Each row is a point on a tangle of strands that fork, close into loops and nearly touch. The rows are in no order.
Points whose rows are less than 54.1 apart are linked; no others are. Some points are linked to none.
q564: -47	-21	-9	-7	-10	11	7	6	-2	25	24	8	-17	8	13	-17	-7	3	21	-5	-19	-2	-5	-19	14	-10
q862: -20	11	-10	23	-13	-2	35	30	-2	-3	-25	-3	7	4	-5	13	-24	-17	0	-29	13	-12	-6	-23	-12	-4
q708: -17	-8	31	-6	-18	-2	-16	-5	-17	10	-35	9	8	-17	24	26	-7	-8	-4	-5	-6	46	8	3	-22	-10
q970: 12	-14	-9	-19	27	-7	-22	-8	-13	37	9	-8	-12	-8	19	13	-11	16	8	18	-23	4	-9	19	19	-28
q504: 16	15	5	-27	48	-33	8	-23	30	-9	8	-26	-7	-1	-8	-47	29	13	-33	18	16	-23	-10	31	7	14
q697: 2	-13	-15	-1	2	9	-3	0	14	-13	37	12	-22	19	-5	-30	17	13	-4	8	-9	-10	-9	-7	14	28
q348: 19	-3	10	-12	24	-20	0	-7	27	-13	6	16	-12	-12	11	-49	23	-5	-37	3	5	19	-12	16	-6	19
q991: -18	-22	-12	13	10	29	-27	4	-10	20	23	31	-39	19	2	-21	-8	8	4	-2	-33	-10	2	-20	15	-1
q434: -27	-4	-12	1	-13	0	11	7	-5	14	5	-2	2	8	6	11	-4	4	10	-4	-9	13	-15	-6	-1	-3
q97: 3	-10	-23	28	35	12	13	18	9	13	19	14	-21	6	-7	-25	-8	0	-3	-7	-15	-41	6	-9	11	-12
q678: -28	14	25	7	-14	7	8	8	-11	-2	-27	-21	23	-20	26	16	3	-27	6	-17	10	31	20	-19	-15	-16
q719: -18	28	25	-1	-18	6	16	11	-8	-2	9	-49	34	4	28	18	12	-12	16	11	20	19	11	-20	-3	-12
q897: 5	-7	-14	15	24	35	-25	9	-6	-5	28	22	-32	17	-12	-28	-5	-11	13	-3	-31	-25	27	-13	25	1
q68: 14	-4	4	3	10	2	-3	-13	8	-8	-6	1	12	-18	-19	-22	-2	-21	13	-15	-1	-9	27	7	7	-11
q439: 7	11	3	8	-16	19	-1	7	-11	-13	-18	-7	20	5	-14	9	-16	-27	16	-22	0	5	21	-16	-7	2
q7: 19	-8	-1	-1	-1	11	-42	1	-20	15	-6	20	-5	7	5	10	-28	-2	1	-2	-22	9	-3	5	-7	3
q497: 20	-2	18	6	-17	7	-24	-9	-1	-11	-36	26	-4	-18	1	10	0	-6	-23	-4	-2	32	6	12	-31	18
q544: 21	26	4	-5	-12	-22	-2	-12	2	-15	-19	-18	17	0	-10	25	13	5	-6	16	33	-6	-1	11	-8	-2
q590: 11	7	-1	-17	25	-19	17	-15	27	-14	-2	-5	4	-6	-7	-15	24	21	-22	13	25	-12	-14	27	-7	8
q299: 16	-3	7	-2	9	-12	-3	-19	21	-10	-5	21	1	-17	6	-28	13	2	-27	1	7	17	1	17	-11	7
q667: -1	-3	-1	-6	-13	1	-7	-7	15	-26	36	7	-15	24	-17	-29	26	7	3	13	6	1	0	-3	21	46
q463: 21	-1	-18	9	14	-8	13	12	-6	6	-16	-12	14	-9	-13	11	-23	-7	11	-2	4	-24	-1	4	-5	-14
q651: 20	-3	-20	20	29	6	3	12	0	10	15	0	-5	7	-15	-1	-16	6	3	3	-11	-45	4	0	12	-14
q816: -14	-15	-16	5	18	16	-8	14	-21	36	22	-6	-11	16	14	8	-21	0	17	2	-32	-17	4	-12	19	-29
q169: -46	-15	-3	-6	-25	5	23	-6	14	-8	27	3	-9	-2	-7	-20	11	-9	26	-4	4	5	13	-15	17	-4
q625: 22	10	-12	-7	-1	-20	13	3	13	-8	5	10	-7	11	-6	13	10	29	-17	14	20	-1	-35	23	-8	16
q392: -14	0	-1	2	-9	-13	27	-3	26	-20	9	13	-10	0	-10	-13	25	18	-19	1	26	2	-20	3	-4	23
q999: -6	-29	3	11	-4	-1	-11	7	-11	24	-27	29	-14	-16	10	-1	-23	0	-16	-14	-9	7	-20	5	-15	-4
q825: 9	-7	0	-15	13	-14	-11	-14	-3	20	-2	0	-1	-17	13	12	-9	10	5	12	-2	16	-9	24	0	-20
q638: 10	-1	-3	2	29	5	-7	-20	0	13	18	-19	-3	-8	-11	-12	-4	-1	19	7	-19	-24	14	12	23	-27
q309: -25	24	28	14	-9	7	19	9	-19	-4	-19	-36	25	-8	35	25	11	-17	6	-4	19	21	11	-22	-20	-15
q583: -30	31	16	-10	-27	2	14	6	-8	-7	17	-37	27	13	21	24	26	1	20	15	17	22	-2	-22	1	-2
q440: 12	7	11	-17	41	-19	2	-25	23	-16	27	-23	-12	-9	-5	-48	35	15	-16	20	0	-17	-5	24	23	14
q479: 17	-5	4	20	-11	-8	-9	1	-8	-6	-44	14	4	-22	5	22	-12	-12	-19	-10	9	20	8	10	-27	-1
q270: -30	2	3	19	-19	0	26	23	-5	4	-36	-3	3	-8	4	17	-12	-15	-5	-32	13	6	-4	-23	-18	-1
q568: 23	5	8	-14	7	-9	-10	-21	5	-8	12	-27	14	-5	-18	3	9	8	14	9	0	-9	13	24	13	-7
q776: -5	7	6	1	-14	-9	17	-13	24	-27	-4	11	4	-4	-6	-14	31	4	-27	3	31	1	-5	5	-8	17
q963: 8	1	-12	13	19	22	-1	4	1	-15	29	10	-17	16	-22	-25	-5	-15	21	-4	-20	-32	34	-13	16	4
q303: -39	-20	-1	-8	-13	10	9	-1	7	9	22	13	-14	-3	-4	-25	4	1	18	-7	-7	11	4	-13	17	-10
q162: 0	-2	5	-2	-20	12	-28	1	-13	6	-6	14	0	16	-1	18	-10	-5	3	-1	-21	16	-7	-5	-9	15
q924: 9	-17	-10	3	13	23	-44	1	-22	20	-3	30	-27	-1	6	-8	-24	4	-14	-7	-32	-2	-2	-5	2	-5
q847: -10	-24	-10	-2	8	-3	-5	7	-20	34	-3	3	-6	-3	20	11	-23	7	-1	0	-21	4	-15	-2	3	-18
q156: 26	21	4	-13	9	-21	-3	-17	6	-10	-7	-20	22	-4	-21	4	10	6	0	17	21	-21	7	19	4	2
q780: 13	19	6	-18	21	-31	14	-13	20	-25	-8	1	-4	-3	-3	16	27	29	-25	23	39	-1	-22	35	-10	8
q115: 1	26	19	-8	-24	8	0	-3	-2	-24	-4	-33	35	1	-6	10	12	-15	25	1	14	3	29	-11	1	-9
q263: -2	-12	-14	-9	-4	-1	0	-3	9	4	30	16	-19	11	-3	-13	13	18	-5	6	-9	-2	-23	6	9	13
q446: -11	-23	-12	12	2	-6	9	21	-6	23	-27	21	-11	-19	8	-3	-27	2	-14	-25	0	-5	-18	0	-12	-8
q729: 30	1	5	-7	27	4	-19	-26	-2	-3	13	-30	8	-15	-18	-9	3	-3	23	10	-14	-21	25	26	18	-13
q620: 10	-2	6	-2	-4	-7	0	-6	-2	2	-14	3	8	-12	2	20	-1	1	3	6	10	12	-5	11	-11	-10
q421: -24	-21	-10	-5	-6	-4	-2	5	-9	29	10	12	-14	6	8	7	-12	17	1	2	-19	6	-30	-4	2	-6
q895: -18	-7	19	1	-10	-1	0	4	-10	7	-25	-7	18	-16	26	11	-14	-12	5	-9	-1	26	14	-2	-11	-15
q159: 28	-2	0	12	29	15	-3	-10	4	-8	7	9	-1	-15	-13	-36	-7	-14	6	-5	-16	-24	22	5	8	-1
q824: -22	-12	-2	24	-12	-5	19	23	-10	14	-41	13	-8	-12	9	10	-17	-7	-17	-31	11	7	-15	-10	-21	2
q976: -14	-17	3	3	7	-4	19	-9	8	12	-8	-9	18	-28	1	-13	-8	-15	11	-17	7	1	18	2	12	-32
q648: 9	3	-17	18	1	-2	20	26	-10	2	-19	-7	10	-5	-7	14	-34	-12	-2	-19	10	-22	-8	-5	-5	-4
q401: -12	-14	-22	18	23	18	8	22	-5	15	16	20	-29	15	0	-11	-18	-4	4	-15	-19	-38	10	-14	15	-13
q69: 25	11	-7	4	0	15	-2	1	3	-29	10	0	11	8	-32	-14	-7	-12	13	-3	3	-27	20	-6	5	16
q271: 1	7	-15	6	-8	-17	24	5	21	-13	3	10	-6	9	-7	10	19	24	-24	7	24	-6	-35	3	-11	22
q328: 8	1	-8	-1	-15	9	-15	6	-12	3	10	0	3	23	-3	19	-10	4	18	8	-23	7	-2	-7	3	16
q928: 12	-8	-12	5	13	5	8	5	-4	12	1	7	5	-3	-5	-1	-15	0	5	-1	-11	-16	1	0	1	-8
q24: -18	-6	2	-13	-29	4	0	-6	3	-1	19	5	3	11	-2	8	15	8	5	1	-4	19	-9	-9	7	12
q880: -14	-17	-16	10	8	30	-9	12	-10	10	17	22	-28	14	-7	-16	-17	-4	10	-7	-25	-23	12	-15	9	-8
q904: 22	-1	-11	-7	15	-20	7	-5	16	-4	4	6	-2	-9	-1	-10	10	24	-20	12	15	-6	-23	28	-5	6
q441: -25	-19	-17	-2	5	13	5	15	-15	32	35	0	-12	22	13	-1	-12	13	18	7	-24	-11	-5	-18	25	-21
q561: -10	-1	-6	-8	-27	12	-2	-6	8	-22	27	9	-3	13	-19	-20	15	-1	21	7	0	0	11	-15	22	29
q182: -25	6	5	-6	-37	9	1	1	6	-15	20	-7	0	15	-6	6	12	-7	24	4	1	13	6	-20	8	22
q962: -15	-18	-13	8	2	4	7	1	3	21	18	18	-19	4	0	-11	1	16	-9	1	-12	-9	-24	-1	8	-1
q993: -16	16	5	-22	-16	-21	13	-4	3	-8	3	-16	11	11	15	35	16	21	0	10	18	24	-17	7	1	-8
q339: 3	11	4	25	-21	-3	9	11	-9	-4	-49	12	0	-16	5	36	-6	-18	-24	-13	8	14	-3	-6	-31	8
q714: -13	5	9	5	-23	-12	1	10	-13	19	-24	-3	5	-1	25	37	-7	6	-10	2	6	24	-16	-2	-29	-2
q429: -11	-9	9	4	-21	9	-11	6	-10	14	-23	22	-10	1	2	8	-17	-4	-7	-13	-15	13	-12	-7	-18	12
q30: -10	9	11	-3	-13	-17	8	0	1	4	-14	-5	10	-4	18	31	5	12	-4	7	12	24	-10	7	-11	-10
q890: 2	-2	25	0	-25	3	-24	-15	-9	-5	-31	20	2	-11	9	24	6	-6	-13	-3	-4	44	7	3	-23	8
q472: 23	1	6	-14	34	-30	13	-9	36	-12	1	1	-2	-10	7	-54	32	0	-48	9	19	5	-14	20	-4	20
q657: 16	28	11	-5	-16	2	-9	-1	-3	-13	3	-34	29	11	-11	21	2	-8	24	14	9	1	17	-11	3	5
q193: -5	5	15	17	-20	-6	-5	17	-21	14	-52	-4	0	-4	21	42	-13	-8	-11	-9	7	19	-12	-6	-34	7
q741: 10	-15	-6	8	12	23	-33	-3	-8	13	13	35	-28	11	0	-19	-7	5	-6	-5	-33	-2	-3	-10	4	14
q343: 20	19	5	5	-18	-10	4	-10	10	-31	-19	-3	13	-5	-13	3	20	-1	-17	6	31	-5	-2	5	-8	14
q226: -1	3	5	-3	2	18	-1	7	-2	-11	-5	-7	14	-6	-14	-9	-17	-33	25	-21	-4	0	33	-9	5	-11
q787: -9	-18	-14	-1	15	7	-17	20	-36	44	7	-13	-4	15	24	14	-30	10	10	6	-26	-11	-13	-8	9	-23
q239: 13	18	0	1	-21	16	-11	7	-6	-30	-1	-1	5	15	-26	3	-5	-25	17	-13	0	-4	23	-16	-2	18
q14: 18	-4	5	-7	-5	-9	-4	-18	10	-15	-10	14	5	-20	-4	-1	11	5	-11	2	10	19	4	21	-2	-2
q46: 23	13	-5	-16	35	-34	16	-10	32	-12	3	-8	-2	-6	-4	-38	28	9	-42	16	25	-17	-15	23	-2	18
q909: 10	-6	-7	-6	31	3	-14	-18	-10	26	21	-25	-4	-5	5	4	-4	10	16	14	-31	-13	9	10	29	-30
q408: 21	22	9	-16	2	-30	4	-15	15	-28	-17	-2	5	-3	-3	34	24	23	-21	19	38	1	-9	24	-10	1
q475: -10	12	11	-7	-5	11	12	-2	-1	-12	-1	-33	34	-4	-3	-2	-4	-28	23	-9	7	1	36	-15	0	-14
q143: 10	11	5	-10	-20	5	-13	6	-10	-6	7	-22	23	16	-3	18	-10	-8	24	8	-5	12	5	-7	4	7
q341: 27	6	-14	7	21	16	1	5	6	-16	14	8	-2	11	-22	-39	-1	-18	7	0	-7	-38	29	-7	10	19
q908: -20	25	19	-17	-25	-8	5	-2	-3	-15	14	-28	15	15	11	30	20	16	10	8	19	22	-12	-10	3	-2

A piece is two or more points that can be reached from each other along the links. Count, over all rows, the pieces, the separate loops (a circle has one, a figure eight two, a Y none), the forks (points with three links) and the tips (points with one).
pieces | 3
loops | 7
forks | 10
tips | 2

How many points has the smallest loop of links through each point below? Write none if it is on no loop.
q590 | 10
q339 | 15
q24 | 9
q328 | 17
q472 | 17
q463 | 18

Name the points in between on the shortest way along the links from the first point to the second, in order.
q239; q446 | q439, q226, q475, q115, q657, q143, q328, q162, q429, q999
q392; q908 | q271, q625, q904, q590, q46, q472, q348, q299, q14, q620, q30, q993
q697; q564 | q263, q962, q421, q847, q787, q816, q441
q7; q97 | q924, q741, q991, q880, q401
q825; q392 | q970, q909, q638, q729, q568, q156, q544, q343, q776
q928; q115 | q651, q97, q401, q880, q897, q963, q341, q159, q68, q226, q475
